Points on a hilly landscape, in no order, each with its height.
A climber steps from a point to the highest of its 2 nearest points, and stops where none of them is higher. Distance is the straight distance between rows; heights are no part of it.
k199: [135 141 179 123 111 120  78 127 146  81 164 122 100 161 103 171  83 122
 127 135]  h=7.08
k195: [ 93 130  84 119 166 125 108 154 148 149 159 188 134 125 141 105 122 173
 142 118]  h=1.08
k747: [123 106 131 125 167 161  79 131 106 133 161 119 133  71 110 157  57  49
 102  99]  h=4.08
k698: [108 127  89 150 105 143 147 114 109 130  64  70 140  83 101 146 132 100
  83  94]  h=7.35
k600: [126  89 126 116 161 159 157 153 139 204 140 181 109 102 116  60 121 102
 167 100]  h=6.63
k384: [ 37 170  78 194 160 117 113 121 125 134 119 127 136 110 112  96 188 117
 115 138]  h=5.08
k728: [143 154 120 171  98  98 110 123 111  79 126  84 145 165 114 163 149 149
 107 141]  h=6.91
k794: [122 130 144 159 102 104 138 101 104  79  77  43 133 163 140 180 159 105
 120 125]  h=2.39
k731: [164 154 179 148  95 102 113 135 167 110 158 154 111 174 112 129 120 178
 148 149]  h=2.14
k331: [155 172 141  84  99  78 154 107 145 120 149 113 128 173 139 162 139 153
 104 139]  h=3.30
k875: [ 79 121 164 100 152 127  94 114 110  85 135  93 121 137 192 171 153  91
 144 137]  h=3.49
k834: [111 108 146 105 138 140 151 160 134 147  85 138 121 142 195 137 167 137
 183 132]  h=3.15
k371: [191 117  43  96 134 134 162 124 111 136 135 113 173 123 126 130 110 156
  70  93]  h=6.26
k214: [118 118  74 160 136 113 138 123 123 114  93 107 161 143 163 121 193 186
 149 132]  h=4.52
k837: [ 52 155 116 175 156 123 124  94 111 126 133 144 112 146  90  60 192  93
 139 147]  h=6.21
k760: [125 119 168 145 123 103  96 108 172  86 129 156  88 190 128 139  87 178
 170 153]  h=2.77
k193: [133 101 148 112 137 154 133 130 166 143  80 168  93 109 109 139  32 130
 121 108]  h=3.34
k89: [184  92 159  88 147 108 157  99 110 124 112 103 136 153 177 176 103  75
 141 118]  h=2.44
k122: [146 177 175  63 110  86 161 128 175 127 136 140 117 163 146 168 159 162
 142 172]  h=3.86
k925: [100 132 144 105 162 174  86 141 140 118 135 143 122  75 113 166  57 109
  88 110]  h=3.39
k939: [ 72 148  97 213 146 153 117 115 107 124  75  98 149  97  96  97 164 107
 108 128]  h=4.31
k642: [101 156 181 195  65 146  89 189 134 153 134 130 124  72 114 107 159 136
 161 156]  h=3.70
k158: [168 142 134 102  94 149 149 154 173 143  97 177 103 110  91 153  35 159
  90 110]  h=4.03
k163: [ 90 129 118  65 158 140 119 131 149 135 162 161 112 128 144 128 131 136
 138 123]  h=1.45
k933: [159 141 133 210 142 146  94 113  93  96 130 156 143 152  69  66 131 120
 145 159]  h=8.01
k759: [ 84 144 102 114 146 103 107  72  93  95 172 108 120 138 100 129 127  83
  77 110]  h=8.16
k694: [157  84 123 182 124 162 160 145  96 155  82 119 152 110 138  81 147 125
 151 123]  h=3.69
k251: [135 122 112 204 145 128 115 140 117 118 123 177 142 140  98  82 125 168
 140 133]  h=6.16
k660: [ 57 176 107 100  96  96 123 130 149 126  96 131 102  89 130 151 150 127
 105 162]  h=4.19
k773: [182 125 200 152  92 124 139 150 152 134 114 141 107 161 123 135 106 148
 158 132]  h=2.08
k485: [131  97  87  73 168 140 166 129 124 143  90 154 137 115 181 145  90 131
 109  99]  h=4.57
k686: [126 111 171 111 151 135  71 113 158  98 190 140 106 151 124 144  84 140
 161 149]  h=5.97
k225: [199  75 154 155 139 133 161 111  87 134 119  94 154 136 152 123 150  79
 169 131]  h=2.54
k637: [ 75 131 139 201 140 148 125  97  90 122  72  99 120 105  90 105 134  53
 103 125]  h=5.24
k484: [104 138 105 133 109 150  88 135 103 122 147  53 159  79 114 160 147 102
  92 100]  h=5.93
k919: [136 149 115 104  81 129 165 149 148 145  62 104 134 100 148 175 121 146
 101 127]  h=5.34
k353: [118 152 108  71  97 100 166 139 164 163 145 179  90 131 106  95 153 144
 141 148]  h=2.55
k344: [ 89 132 137 121 156 151  88 126 165 142 152 164 110 100 102 118  71 131
 118 118]  h=4.04
k256: [114 145 132  85 111 128 133 130 163 166 194 165 103 122  83  82 122 134
 137 127]  h=2.13
k578: [ 57 103 122 155 196 121 122  97 115 148 143 152 106 140 118  70 168  74
 164 127]  h=7.70
k359: [134 155  97  57  83  88 200 144 161 179  82 155  89 125 130 119 157 147
 133 164]  h=3.03
k613: [188  77 160 125 140 144 170 149 108 165 101 100 152 128 193 123 145 112
 170 120]  h=3.11
k626: [ 91  83 112 152 197 133 139 126 135 187 136 177 101 121 116  61 145  85
 187 115]  h=8.28
k76: [162 126 128  66 125 128 141 109 128 125 152 124 112 140 111 154  71 101
  76  99]  h=6.27
k97: [ 66 168 148 120 121 116  86 130 162  97 145 157  99 126 126 145 126 153
 140 155]  h=5.88
k909: [110 151 146 130 106 113 122 177 157 142 147 168 117 145 156 118 194 172
 200 173]  h=9.06
k671: [146 140 165  67 115 154 128 142 147 161 203 132 117 109 113 104 122 110
 125 118]  h=1.80
k316: [180  75 142 122 147 147 123 109 164 134 145 154 113 126 101 146   9 121
 160 137]  h=4.01
k295: [121 141 140  91 105 114 125  83 117 109 170 112  97 140  87 135 105  78
  87 104]  h=7.12
k469: [137 151 116 116 103  92 157  82 123  94 123 123 108 171 107 132 125 130
  87 126]  h=2.76
k283: [138 116  82 185 182 114 117  98 139 113 133 198 126 156  89  73  97 167
 129 133]  h=4.83
k989: [156  94 102 138 133 170 148 172 110 181 117 119 167  84 149  90 143 138
 135 102]  h=4.55
k381: [188 117 145 187 125 130 139  92 102  87 115 153 118 171  72  87 106 103
 153 155]  h=6.45
k645: [141  99 124 103 121 176 177 176 123 212 110 154 134  77 137  82 125 110
 140  92]  h=5.47
k407: [138  97 185 101 156 136 128 125 110 113 114 105 125 139 204 173 136  94
 164 132]  h=2.93
k550: [144 136 176 153 110 112 126 160 133 142 168 125 142 163 159 106 197 165
 191 153]  h=7.25
k548: [110 140  80 142 130 127 149 105 104 126  91 121 130 108  91 127  98 108
  58 100]  h=8.92
k518: [146  94 171 178 135 135 100 141  91 127 166 121 143 131 145  89 167 107
 182 143]  h=2.28
k92: [148 145 102  86 119 140 124 139 135 144 160 145 139 103 116 134  85 136
  76  97]  h=5.48
k305: [123 152  75 176 124 106 116 105 115  73 113 107 163 163 129 130 178 187
 120 146]  h=5.56
k411: [110 146 147  85 133 146 123 143 139 117 120  66 160 112 193 195 187 143
 132 141]  h=3.33
k714: [115 160 144  60 115 129 140 131 142 119 135 102 127 114 162 175 151 132
 108 148]  h=3.87
k789: [201 101 123 118 145 131 111 123  88 127 209 103 157 135 116 127 114  94
 103 116]  h=1.28
k947: [ 66 110 144 123 168  96  90  87 118  87 140 133 106 159 163 141 139 103
 159 132]  h=4.17
k815: [133 139 157 206  69 148 117 161 115 136 114  94 143  97 100 110 168 133
 139 137]  h=4.62
k45: [171 109  69  89 132 147 168 154 126 169  93 141 158 103 156 133  91 155
  90  88]  h=5.35
k406: [ 82 158  84 156 141 119  85 164 143 128 137 167 152 106 149 126 139 191
 128 138]  h=0.72
k901: [153 150 177 145 109 115  95 154 123  91 143  92 142 155 138 186 120 135
 121 136]  h=8.60
k945: [101 104  85 170 147 148 131 132 102 140  97 107 160 106 144  98 171 139
 142 114]  h=3.64
k390: [116 129 111  47 144 102 163 109 149 131 141 164 103 174 153 125 140 145
 147 123]  h=1.83
k135: [130 111 131 141 137 172  73 163  88 135 173  75 164  77 134 151 122  86
 107 107]  h=5.02
k148: [123 123 120  94 125  82 179  71 132 108 111 149  89 187 128 106 139 131
 128 124]  h=2.29
k351: [160 117  52 116 142 122 158 109 103 125 116 144 142 128  97 129  63 133
  52  94]  h=7.36
k512: [100 127 172 195 117 153  78 169 112 142 161 133 144 101 125  96 159 125
 167 134]  h=2.95
k27: [138 107 130 117 136  96 144  93  96  91  97  85 125 166 165 177 121  99
 116 120]  h=2.03
k969: [180 102 167  73 146 152 115 134 111 151 205 107 141 119 146 124 120  85
 134 115]  h=1.46
k209: [134 100 106 126 153 137 146 129 129 155  94 168 126 105 135 117  71 119
 113  95]  h=3.81
k941: [ 95 149 135 146 122 101  99 142 160 112 149 176 111 152 136 115 146 184
 167 150]  h=7.16
k868: [148 116 134  94 123 150 166 153 131 162 117 113 147 122 179 130 154 134
 143 117]  h=3.72
k522: [ 97 102 160  92 154 120 104  90 140 113 164 130  98 145 131 122 108  96
 161 127]  h=4.99
k942: [198 111 125 156 134 132 155 107  86 112 123  87 160 166 114 118 159 115
 131 140]  h=2.05
k498: [108 128 138 113 106 123 126 116 123 110  89  41 142 120 174 182 175 120
 129 115]  h=2.86
k241: [189 131 105 111 116 127 149 148 142 137 123 155 132 134 118 146  62 161
  84  98]  h=4.73
k358: [123 106 118 174 157  94 103  96 149  92 129 182 113 179 119 109  92 183
 156 145]  h=3.68
k982: [155 175 149  83  88 111 156 151 166 135 108 128 124 113 142 173 132 162
 105 167]  h=4.54
k186: [151 146 147 183  85 125 110 160 123 128 156 104 158 125 128 105 190 166
 158 154]  h=5.77
k781: [150  92 147 130 144 147  97 126 145 141 165 152 119 116  96 120  60 121
 143 116]  h=4.82
k367: [178 128  91 144 131 139 128 116  86 112 168 104 162 143  95 110 135 127
  96 126]  h=1.63
k707: [125 137 108 172 111 152 146 102  86 106  66  79 142 120  73 112 137  84
  94 122]  h=6.25
k236: [100 167  91  76  75  72 160 127 150 153  93 126  90 102 107 119 153 129
  90 170]  h=3.58
k429: [110 123  97 141 136 124 109 108  86 100 141  86 147 123 121 147 124  99
  85 115]  h=7.00
k652: [ 65 183 166  99  94 114 104 132 161  86 113 140  82 104 128 180 131 136
 112 180]  h=4.96
k213: [136 131 176 122 116 133 146 153 157 126  92 157 110 148 165 144 124 154
 162 138]  h=2.58
k582: [122 146  52 172 140 122 117 144 123 133 143 152 171 124 117  92 163 197
 117 133]  h=0.33
k191: [134 128 117 111  81 153 154 146 133 150  56  58 137  66 132 173 131 109
  97  94]  h=6.22

Where does a climber stop that starts at each point below?
k89 -> k901
k193 -> k759
k353 -> k909

Call two points neighbours if one is among the 2 nearest of the other. Go from one point of each pair to the other, from neighbour to neighbour, staying as high as possible. Name the lowest point that can't be avoided.
k933, k626 -> k582
k868, k933 -> k773
k933, k909 -> k789
k781, k901 -> k193
k901, k626 -> k945
k781, k759 -> k925
k548, k626 -> k939
